Points on a hilly landscape, in no order, each with its height.
From any point a ball rolls to the lowest of the 2 points nearest to it. It stops when none of these is lower. Distance is the straight distance between rows; heights are no part of it.
z_221: [  9 -19  32   6  29 -14   0   3  10   2 -16   5  28  15  -4  -5  25   3
  21  73  30 -16 -30  -5  -7   3]  (h 4.98)
z_389: [-24  23 -37 -21 -43  -8 -25  15  -7  -9 -26  21   1 -41  -3  -2  14 -15
  -1 -35 -29  -7  15 -10  26  22]  (h 3.55)
z_346: [  2   6  22  27   4   7  -1  19  -7 -15   4   7 -41   2  -4   5 -26 -13
 -51 -10 -47  37  13   4   4 -12]  (h 7.73)
z_790: [  1 -16  59   0  51 -11  10  10   7  29 -11  11   2  22 -14  -4   1  -5
   9  59   8 -14 -30  15 -10   9]  (h 5.27)
z_492: [ -3  23  -7 -21  10 -23   1 -15  -5 -39 -33  -2   4  -7   8 -24  26  11
   3  -3  18 -16   5  15  29  47]  (h 6.17)
z_81: [ 18   6  -1  30  -1  16  -3  37  13  26  24   9 -19  -7   6 -33  22   9
   5  -7 -47  25 -26  19  13  26]  (h 3.21)
z_659: [ 12  -5   9  21 -13 -14  -9  -6 -16   2  25 -19 -38  15 -17  -7 -35  -2
 -44 -27 -21  15   2   5  43  -2]  (h 7.54)
z_649: [ 30  13 -36   6  18  -9  17 -27  18 -26  19   6  26 -13  13  15  12  21
 -42  26  40   3  29 -34   1 -45]  (h 2.91)
z_347: [-13 -23 -22  30  37   0  31  -1  -7  23  37  26   3  -3 -35  -3  -3  25
 -17 -10  36  -2  -5  32 -21   8]  (h 5.23)
z_190: [ -5 -16  19 -24 -10  27 -30  29  17   3   9 -19  -8   4   8 -12  -8   6
   4  11 -17  25  -6   8  21 -27]  (h 6.42)
z_185: [-30 -11  13 -18  51   2  40 -22 -29  22  39   5  10  36 -19  11  -7  22
  19  13  45   6  26 -11 -14 -37]  (h 6.41)
z_551: [ 39  23  -8  10 -28  -2   8 -22  13 -20  16   3   4 -42  26  24  -6  -9
  -2 -17  23  -8  51 -21  -8 -13]  (h 1.64)
z_634: [-12   4   3 -20  33   2  29 -14 -20   9  19 -16  23  53  -6  29   6  15
  19  38  39  19  22 -32 -21 -64]  (h 6.78)
z_719: [-24  11 -10 -27 -16 -24 -13  21 -11 -34 -51   0   8   3 -24 -15  19   1
   1   5  36 -27   0   6  45  30]  (h 5.99)
z_914: [ 24  30  -6  17 -12 -14 -21  18  22  29   8   0  -2  -6 -15  10  29 -12
 -27 -20 -19  18  -5 -12  11 -19]  (h 0.92)
z_992: [ 13  13 -30  23 -13 -21 -11   8   1 -33 -12  10  -1 -30 -20 -43  37  17
  -2   3  -2   4   8 -38   9   3]  (h 1.36)
z_236: [ 35  27  34  36  12  -2  14  29  21  24  10  21  16 -24  -8  12   7  -9
 -15  17  -9  17   9  -6  28  56]  (h 4.39)
z_117: [-23 -18  59 -18  18  15 -11  -6   6  -4 -19   2   0 -17  12  33 -39 -26
  -5  22  -3  -6  -3   3 -33 -20]  (h 1.63)
z_143: [ 12 -11 -30  46 -35  11  26  -8  12  28  21  -6  32  16  -5  37  -8 -20
  17  12  18 -18  -1   3 -30 -62]  (h 3.72)
z_112: [-34 -11 -15 -39   6 -21  -8  24  -5 -11 -32  -8  23  12 -21  18  17 -16
  29  -6  23  -9   5 -14 -37  12]  (h 5.46)
z_531: [  3 -13   9 -17 -42 -10 -26 -13 -17 -15   8 -39   7   4  -6   0 -25 -14
  15 -16  24 -18  10 -19  52  -5]  (h 2.53)
z_964: [ 12 -12 -15  41 -20  12  21  -7 -31 -15  14  18 -46 -22   4 -60   4  34
 -11 -12 -28  19   2  -3 -13  11]  (h 2.29)
z_622: [-14 -25   9  26  38  -9  28 -34 -19  37  30   3   9  13 -34   0  -9  13
   8   1  24 -18 -22  14 -21   8]  (h 5.59)
z_828: [-26 -22  21  11  49  15  47 -33 -43  51  40  14   3  40 -25  24 -28  17
  16   0  10   6   7   9 -22 -26]  (h 6.00)
z_512: [-19  -5 -16  -1   0  17  -3  35  18 -33 -19  34 -11 -21   3  -9  21  15
 -23  13 -14   4  -1  34  -4   0]  (h 3.56)
z_689: [ 19  22  37  16  30  -5 -18  14  22  53  18  21  -9 -19   6   3   8 -15
   0 -11 -30   5 -23  11  14  33]  (h 3.85)
z_515: [-26  24   7 -46  36   2 -20  17  22   2 -15  20  -7 -46  -2 -23  -8  -6
  14  12   8   8  -6   2   1  54]  (h 4.38)
z_730: [ 58   0 -38   9 -50  -1  -6  -4  32  -2  23   0  28 -48  19  18 -10 -11
  -4 -10  -3  10  26 -35  16   0]  (h 1.00)
z_809: [ -8  22 -10  -5 -38   9 -20  21  -2 -20 -11  31 -23 -17  19 -18  17   3
  -2   8 -28 -13  13  22  33   2]  (h 3.25)
z_750: [ 13   2 -46 -18 -47  13 -10   9   8 -25  15 -19 -27 -12  23 -12 -22  12
 -12  -9 -46  19  28 -33  -6 -33]  (h 2.77)
z_70: [ -4   2  -1   4 -28   8  10  -8  -4  -4 -21 -13   2   9  25  20 -11 -17
  18 -23 -25 -31  13  26   8  41]  (h 2.66)
z_701: [  3   4  15 -13  17  -8 -22  -7   6  10 -11   3 -24   5   2 -19  -7  -1
  10  -5   9 -22 -46  47  46  47]  (h 3.94)
z_398: [  6  20  28   9  27 -17 -13 -11   8  47  16   8  -4  21 -15  26  33  -4
 -10   4  -9  -5 -14  -3  -1 -38]  (h 2.04)
z_191: [-10   5 -12  19 -39  29   4 -11  -8 -23  -3  -5 -15  -3  27  -8  -1   1
   6 -19 -33 -15   9  15  22   3]  (h 2.96)
z_151: [-10  -8  34   7  54 -17   8 -52 -22   0 -25  20 -10  19   3  28 -15 -14
 -49 -21 -11   8 -20  13 -44 -14]  (h 3.92)
z_214: [ -2  18 -11  22  24  -2  10 -11  16  11   9  30   6 -44  -7 -11 -17   5
 -24 -24  -4  14  -7   1  -1  71]  (h 4.33)
z_955: [-10   8  12 -31  29  30  -1  46  47  -6  -2  30  -2 -25  13  -3  -6   5
  -7  23   0  17   2  42  -5  28]  (h 3.96)
z_737: [-31  23  14 -38  21   4 -41  14  14  14 -17   9 -20 -14  12 -20 -14   0
   9   4 -18   0 -32  25  31  45]  (h 4.36)
z_749: [ 25 -16  29   0  13  -8 -25 -41  25  -6 -23  -9  -1  15  28  -3   9   2
 -11  17  13 -30 -43  18   7 -28]  (h 2.89)
z_987: [  4 -15  -6  59 -46  23  13  20   4   7 -18  -4  -1   2   8  17  -4 -15
  -2  28  -6   0  -5   3 -50 -64]  (h 3.42)
z_94: [ 13   9  45  -2  47  -8 -20 -43  -6  40   1 -11 -11  25  19  38  -2  -1
 -17  -8 -27  -4 -20  -2 -12 -62]  (h 2.85)
z_80: [  9   8 -22  38 -25  14   8  37 -19  -5  22  16 -34 -15  -3 -40  16  23
   9 -12 -62  28   6 -23 -16   7]  (h 2.68)
z_835: [  0  -1 -30  11 -16  18  27  -8  -5  26  41   3   7  11  -4  10  -7  17
  15  17  33   3  16 -14 -41 -76]  (h 4.14)
z_470: [ -7   7  14  -9  14  -4   6  26   5 -40   0   5  14  -4 -11   3  19   9
 -20  33  33  12  37 -18  -7 -10]  (h 3.77)
z_863: [-35  -2  50  -5  23   7   9  53 -11  -2 -14  11  -3  -5 -23  -8 -16  -6
  13  36  -8  14   6  14   8  43]  (h 5.91)
z_774: [-12  -3  36 -17 -13   1   0   1 -13 -22 -29 -12  -6   2  26  42 -10 -30
  26  -1 -18  -4  21 -20 -52 -20]  (h 1.05)
z_69: [-18  -6 -14 -32   0 -14  -5  24  -6 -18 -46 -28  21  43   7  29  27 -16
  14   0   2 -17  -5 -11   1  36]  (h 5.65)
z_141: [  7  -9  11  -5  20  -4  10  15 -10   7  18 -16  28  40 -25  -1  27  10
  29  29  37  -4  -4   6   7   9]  (h 4.53)
z_402: [ -4  -3 -15  -6 -14 -34  -8  24  -4 -15 -54 -16  27  34 -28  11  42 -20
   4  -4  26 -27 -17   3  30  13]  (h 5.82)
z_105: [ 22   5 -10  17  -2 -17   1   3  -9  -5   9 -25 -20  38 -17  -4  14   5
 -36 -45 -17  14   2  11  39  23]  (h 7.32)
z_862: [  4  -4 -19  41 -61  27  15  22 -10 -17 -17  -1 -16   7  18 -13   4  -3
  -8  15 -31  20  12 -12 -32 -62]  (h 3.23)
z_758: [-30  12 -39 -13 -17  -2 -34   2  11 -10 -23  10  -1 -30   3   5 -15 -16
 -28 -50 -29  -6 -14  25  18  19]  (h 3.78)
z_971: [-11  14 -42  -8  21  -7   8 -16  -9  24  26  20  10   5  -8  16  43  19
  35   0  39 -12  15 -16 -48 -77]  (h 4.65)
z_41: [-19 -11  28 -11   2 -10   7 -13  -8  17  -3   6  13 -33 -11 -13 -40 -19
  36  21  24 -24  -2 -29   0  44]  (h 3.95)
z_839: [  3  -7 -12  -4  14   6   4 -30  -4 -18   7 -23 -13  25  12 -36   5  31
 -12 -37  -2  17 -19  19   8  27]  (h 7.06)
z_873: [  3   8 -48  18 -66  21  26  20 -16 -34   6 -26  -8   3  20 -17 -12  -1
  11  16 -27  24  43 -24 -16 -41]  (h 3.03)
z_97: [  3  15 -25  10 -10  11   0   3  21   7   4  24   3 -25  12   1 -21 -10
 -30 -37 -22  13  -2  26  24  47]  (h 4.05)
z_816: [-29 -44   7 -22  -2 -11   1 -35 -22 -26 -30 -16  -9  15 -10 -13 -16   2
  17   7  24 -41 -23   0 -21  -1]  (h 3.97)
z_162: [  6 -19  51 -32  18   6 -17 -23  18  -6  -6 -26 -10   3  25  20 -25  -5
 -16  20  25 -18 -12  13  11 -31]  (h 2.30)
z_77: [ 26 -15 -41 -31 -33   8 -33  13  27 -14  25   2 -27 -22   8  -2 -27  13
 -17 -11 -41   8  12   8  22 -19]  (h 2.36)
z_323: [-16  -9   8 -25 -11  39 -26  23   3  -7  -7   0 -21  24  17 -50  13  22
  16   1 -30  29 -31  23  -1 -12]  (h 6.66)
z_46: [-20 -26  26 -31   2 -16  -4 -21 -10  -9 -16 -15  15   1 -13  10 -30 -25
  23  28  48 -39  -9  -7  12  27]  (h 3.61)
z_142: [ 21  -1 -26  17 -38  11 -19  27   2  14  29  -8 -12 -17   5 -29  19   0
  33   1 -41  37  -4 -39 -14 -23]  (h 3.10)
z_67: [  0  11 -17  -5 -49   4   2 -10 -13   8 -24 -23  26  16  22  17  -7 -28
  11 -38 -41  -4   6  -6  38  53]  (h 2.33)
z_999: [  0 -16  53  12   5   7  27 -13  -6   0  -9   6  -3 -15  10 -16 -34  -7
  33  46  -2 -22  -5   5  12  54]  (h 4.24)
z_487: [-23  -4  62  -3  43   2   7  30  -2  -5 -27  -1 -11  22 -15  -4 -25  -2
 -24  42   4  10 -23  26  26  30]  (h 5.64)
z_820: [  5   6 -36   3  13 -11  27 -12 -12   9  24 -38  37  46 -17  19  13  17
 -14  22  30  22  16 -48  -3 -38]  (h 7.08)
z_532: [-39 -11  34 -10 -18  23 -13  62  -4  17 -13   0  -6   3 -10   9 -22 -17
  18  23 -26   8  -1  14  27  -2]  (h 6.16)
z_291: [ 27   8  20  -5  25 -10 -14 -23  39  11 -14  -2 -15   5  31  -3  11   9
 -16  -6   4 -24 -44  42  26  15]  (h 3.41)
z_328: [ 45 -12 -32 -14 -35   3  -4  19  37   2  33   1  -4 -30  -1  28 -31   3
 -23  -8  -5   9  28   1  15 -14]  (h 1.74)
z_801: [ -9  -2 -29  21  13   7  15  -1  17   2 -13  27  16 -36 -15 -12  16   8
   3 -15   7  -4 -12  12 -30  59]  (h 4.56)
z_721: [ 21  22 -18   2 -22  14   2 -11  21 -18   0  -6 -11 -31  42  24  -5 -14
 -20 -24  -7  21  37 -27 -46 -46]  (h 1.99)
z_363: [ 23  37 -41  -5  28 -27   6 -36   4   9  15   0  13  -1  -2  24  37  19
 -44 -22   9   6  22 -36  -6 -34]  (h 2.37)
z_770: [-13   6 -12 -10  -1  -1  24  -7 -23 -48 -11  12  -4  -2  12 -44  29  26
  25 -13  22  -8   6  14 -13  37]  (h 6.34)
z_866: [ -3  10 -16  20   4 -11   1   1 -27 -39 -10  37 -35 -28 -12 -61  18  20
 -27   1 -31   6   9  -1  14  26]  (h 1.85)
z_302: [  9 -23  13  -9 -10 -18   2 -31 -11   3  24 -38  23  13 -10  17 -40 -16
  25  -9  38 -28  10 -19  22   8]  (h 3.11)
z_308: [ 19  -5 -10   6 -18  -2  -4  16  -7  -1  42 -17  17   8 -12 -18   9   4
  44  13  29   6  12 -15  16  -1]  (h 4.01)
z_42: [-16 -36  23 -19  50  -7  12 -41 -31   2 -34  41  -4  14   2   8 -12  -3
 -23 -15  18  -8 -23  29 -63 -10]  (h 4.31)
z_629: [-10  -6 -20 -10 -40  11 -16 -19  -9   3   4 -51  15  17   0  -4 -30  -8
  -3 -37 -27  -1 -15 -26  51  27]  (h 1.84)
z_645: [-28  -1 -32 -31  26 -11  -4  -1  -5  26  11   8  25  11 -17  26  30  -1
  41   1  38 -21  15   0 -40 -29]  (h 5.09)
z_812: [ 40  38  -8  15 -14 -28 -14 -18   5  11  11 -22   0   2   3  25  31 -14
 -18 -42  -7  -5  15 -27   2 -19]  (h 1.69)
z_462: [  1 -17 -39  19  -1  -6  14   8  11   7   8  31  -1 -24 -43 -24  21  16
  -6 -21  35 -18  -3  31   1  30]  (h 4.84)
z_35: [ 16  -3 -14   3 -37  13 -12  19  16  20  23 -27  27 -10   4 -12 -12 -13
  41   3 -13  22  -3 -41  12   0]  (h 3.54)
z_58: [ 15   2  36  46   5  -6  32  17   7  23  -3   9  22 -17 -17  -3   0  -6
  21  38  11 -15  -8   3  21  59]  (h 4.55)
z_503: [-14  11  51   0  58 -11 -10 -32 -31  26  -4  -1 -13  34  -7  48 -28 -22
 -43 -25 -21  17   3   5 -25 -22]  (h 3.49)
z_908: [ 11  18   8 -12 -17   7 -19  13   6  -5  -9 -21 -10  -2  29  27  14 -15
  16 -20 -14   2  17  -4 -43 -35]  (h 1.53)
z_850: [-27 -44   0 -26  14  -2   6 -47 -21  -7 -22   2 -10  14  -1   8 -31   5
  -4 -26  32 -12 -26  32 -52 -28]  (h 4.34)
z_940: [ 20  15  -3  13   7 -13   5  -6  12 -12  11   5  51 -11  -4  21  13  -6
   0  35  53  -1  17 -33   8 -24]  (h 3.33)
z_630: [  5  -6 -14 -20  -9  30  -8 -18  -8 -23  -1 -14 -15  34  31 -50  27  32
  25 -25 -27  17 -28  21   1  -4]  (h 6.85)

Where does a ball stop that starts at each point below?
z_758: z_629
z_221: z_992
z_42: z_914
z_634: z_629
z_839: z_992
z_719: z_730
z_835: z_730
z_955: z_629
z_236: z_992
z_737: z_774
